A landscape with many peaks, sampled at points; each row gives a point and its height.
From any point a climber steps to the highest of the 5 points nearest to it. It stops when none of these is higher. Distance is the straight distance between rows; heights are no part of it.
<515> h=7.43: 155; 124; 95; 152; 114; 134; 87; 146; 103
<570> h=1.26: 64; 84; 145; 81; 193; 170; 154; 131; 145
<875> h=6.73: 87; 115; 164; 125; 119; 124; 148; 130; 146
<798> h=5.91: 126; 141; 124; 106; 139; 105; 151; 107; 163
<251> h=6.26: 230; 130; 129; 125; 107; 96; 144; 84; 111
<848> h=5.57: 136; 144; 88; 139; 124; 138; 118; 133; 135
<150> h=4.89: 151; 138; 92; 130; 146; 115; 147; 115; 140
<736> h=3.85: 159; 130; 91; 128; 149; 108; 153; 114; 134
<81> h=6.20: 220; 113; 126; 126; 117; 92; 159; 92; 109
<205> h=3.43: 66; 87; 152; 94; 180; 156; 155; 142; 137
<724> h=2.68: 78; 121; 168; 143; 114; 142; 148; 143; 134
<702> h=4.87: 94; 135; 153; 123; 116; 122; 143; 123; 157
<845> h=3.24: 108; 169; 105; 137; 111; 169; 101; 146; 134
<830> h=7.23: 140; 140; 90; 145; 121; 148; 86; 146; 115
<808> h=6.01: 159; 125; 88; 147; 127; 127; 117; 128; 116
<909> h=0.49: 84; 67; 153; 89; 177; 136; 149; 124; 137
<641> h=3.40: 178; 121; 94; 125; 151; 101; 165; 108; 131
<330> h=2.81: 147; 138; 115; 93; 162; 97; 162; 98; 154
<824> h=4.59: 84; 79; 166; 104; 154; 127; 150; 127; 137
<178> h=4.19: 69; 103; 165; 138; 137; 147; 153; 155; 128
<25> h=7.05: 153; 128; 107; 145; 105; 130; 66; 159; 94
<207> h=4.68: 165; 130; 114; 140; 92; 113; 59; 150; 93
<179> h=6.10: 115; 146; 127; 114; 130; 114; 147; 108; 160
<174> h=5.64: 82; 87; 163; 109; 145; 122; 151; 136; 140
<660> h=2.25: 96; 147; 149; 139; 107; 144; 133; 125; 146
<359> h=7.03: 139; 143; 92; 148; 114; 152; 77; 166; 106
<443> h=3.10: 165; 125; 86; 138; 139; 116; 146; 117; 120
<431> h=5.47: 202; 114; 113; 139; 120; 105; 135; 101; 104
<4> h=0.51: 74; 122; 169; 151; 110; 152; 141; 146; 128
<156> h=6.07: 115; 146; 121; 124; 121; 124; 139; 117; 163
<3> h=7.14: 165; 125; 105; 147; 105; 127; 77; 140; 95
<619> h=5.02: 142; 144; 110; 107; 152; 103; 154; 108; 150
<484> h=4.34: 62; 113; 160; 148; 146; 159; 160; 162; 118
<269> h=3.48: 177; 123; 112; 147; 107; 114; 91; 122; 101
<67> h=2.55: 112; 159; 118; 136; 109; 147; 123; 126; 151
<777> h=7.37: 117; 118; 156; 90; 145; 100; 148; 101; 157
<170> h=0.21: 198; 135; 120; 136; 103; 106; 85; 113; 98
<130> h=2.56: 98; 159; 142; 135; 101; 149; 122; 131; 145
<614> h=7.65: 165; 124; 96; 150; 110; 129; 86; 134; 101
<123> h=4.67: 181; 115; 98; 141; 137; 101; 148; 113; 114
<94> h=6.86: 220; 127; 123; 134; 109; 99; 136; 89; 109
<453> h=6.85: 129; 147; 101; 126; 133; 123; 142; 115; 154
<270> h=5.04: 96; 70; 165; 91; 165; 115; 145; 109; 140
<593> h=6.41: 132; 150; 86; 138; 121; 150; 106; 140; 129
<421> h=4.16: 46; 141; 158; 158; 159; 180; 158; 176; 110
<713> h=0.57: 176; 172; 122; 123; 87; 94; 50; 151; 96
<499> h=6.93: 76; 146; 169; 161; 98; 165; 125; 145; 123
<730> h=3.74: 90; 166; 149; 147; 99; 166; 111; 138; 135
<877> h=5.39: 105; 148; 132; 129; 114; 131; 136; 118; 161
<169> h=3.45: 211; 142; 121; 128; 100; 101; 96; 98; 97
<106> h=2.23: 65; 127; 169; 164; 124; 165; 147; 157; 114
<294> h=4.50: 53; 110; 153; 110; 178; 168; 164; 162; 131
<255> h=5.29: 120; 158; 90; 139; 115; 160; 92; 149; 126
<694> h=3.71: 101; 158; 127; 131; 109; 145; 126; 124; 152
<298> h=8.23: 112; 90; 168; 89; 152; 102; 145; 102; 147
<833> h=6.63: 127; 133; 142; 86; 150; 95; 153; 93; 159
<341> h=4.86: 58; 110; 158; 136; 155; 158; 162; 165; 126
<222> h=5.75: 67; 92; 156; 113; 164; 149; 159; 151; 129
<737> h=5.93: 206; 107; 113; 131; 135; 96; 166; 102; 111
<48> h=3.78: 155; 135; 94; 118; 153; 104; 156; 111; 145
<182> h=5.96: 91; 103; 166; 113; 130; 117; 148; 124; 148
<468> h=1.67: 158; 134; 106; 95; 162; 95; 167; 104; 149
<731> h=0.04: 181; 141; 123; 137; 95; 109; 65; 133; 95
<334> h=7.67: 109; 104; 164; 95; 147; 99; 146; 105; 151
<540> h=3.39: 86; 129; 162; 134; 110; 135; 140; 132; 145
<336> h=4.58: 124; 156; 97; 134; 121; 141; 123; 124; 143
<556> h=6.27: 120; 151; 120; 123; 126; 119; 141; 113; 158
<679> h=0.79: 189; 152; 122; 129; 94; 105; 65; 126; 96
<175> h=3.49: 95; 142; 150; 132; 109; 132; 138; 125; 149
<569> h=8.30: 185; 121; 106; 148; 109; 112; 105; 116; 99
<639> h=2.78: 55; 101; 150; 90; 185; 172; 156; 145; 141
<363> h=3.72: 178; 116; 94; 147; 123; 111; 127; 117; 111
<312> h=1.96: 205; 161; 124; 118; 96; 99; 69; 122; 98
<771> h=4.35: 76; 112; 166; 137; 122; 138; 149; 145; 138
<701> h=2.34: 112; 165; 105; 134; 112; 157; 107; 131; 139
<322> h=7.09: 75; 83; 163; 110; 152; 133; 156; 144; 136
<766> h=3.97: 208; 126; 122; 138; 108; 101; 112; 97; 102
<542> h=1.11: 173; 139; 125; 136; 90; 104; 54; 145; 91
<297> h=7.02: 136; 144; 90; 143; 119; 157; 84; 156; 113
<241> h=4.36: 45; 133; 156; 145; 159; 177; 162; 171; 117
<229> h=6.95: 167; 121; 98; 148; 120; 124; 100; 128; 104

Where does a climber stop that starts at each point below?
<641>: <453>
<175>: <453>
<178>: <322>
<694>: <453>
<123>: <94>
<48>: <298>
<833>: <298>
<701>: <614>
<207>: <614>
<660>: <453>
<255>: <614>
<542>: <614>

Two climbers start at each pair of points below. Name the first point that both come to, or write -.
<241> and <294>: <222>
<848> and <130>: -
<205> and <182>: -
<330> and <468>: <833>
<421> and <845>: -
<484> and <570>: <222>

Write out the way that a climber takes from each point below.
<713>: <207>, <3>, <614>
<297>: <515>, <614>
<359>: <515>, <614>
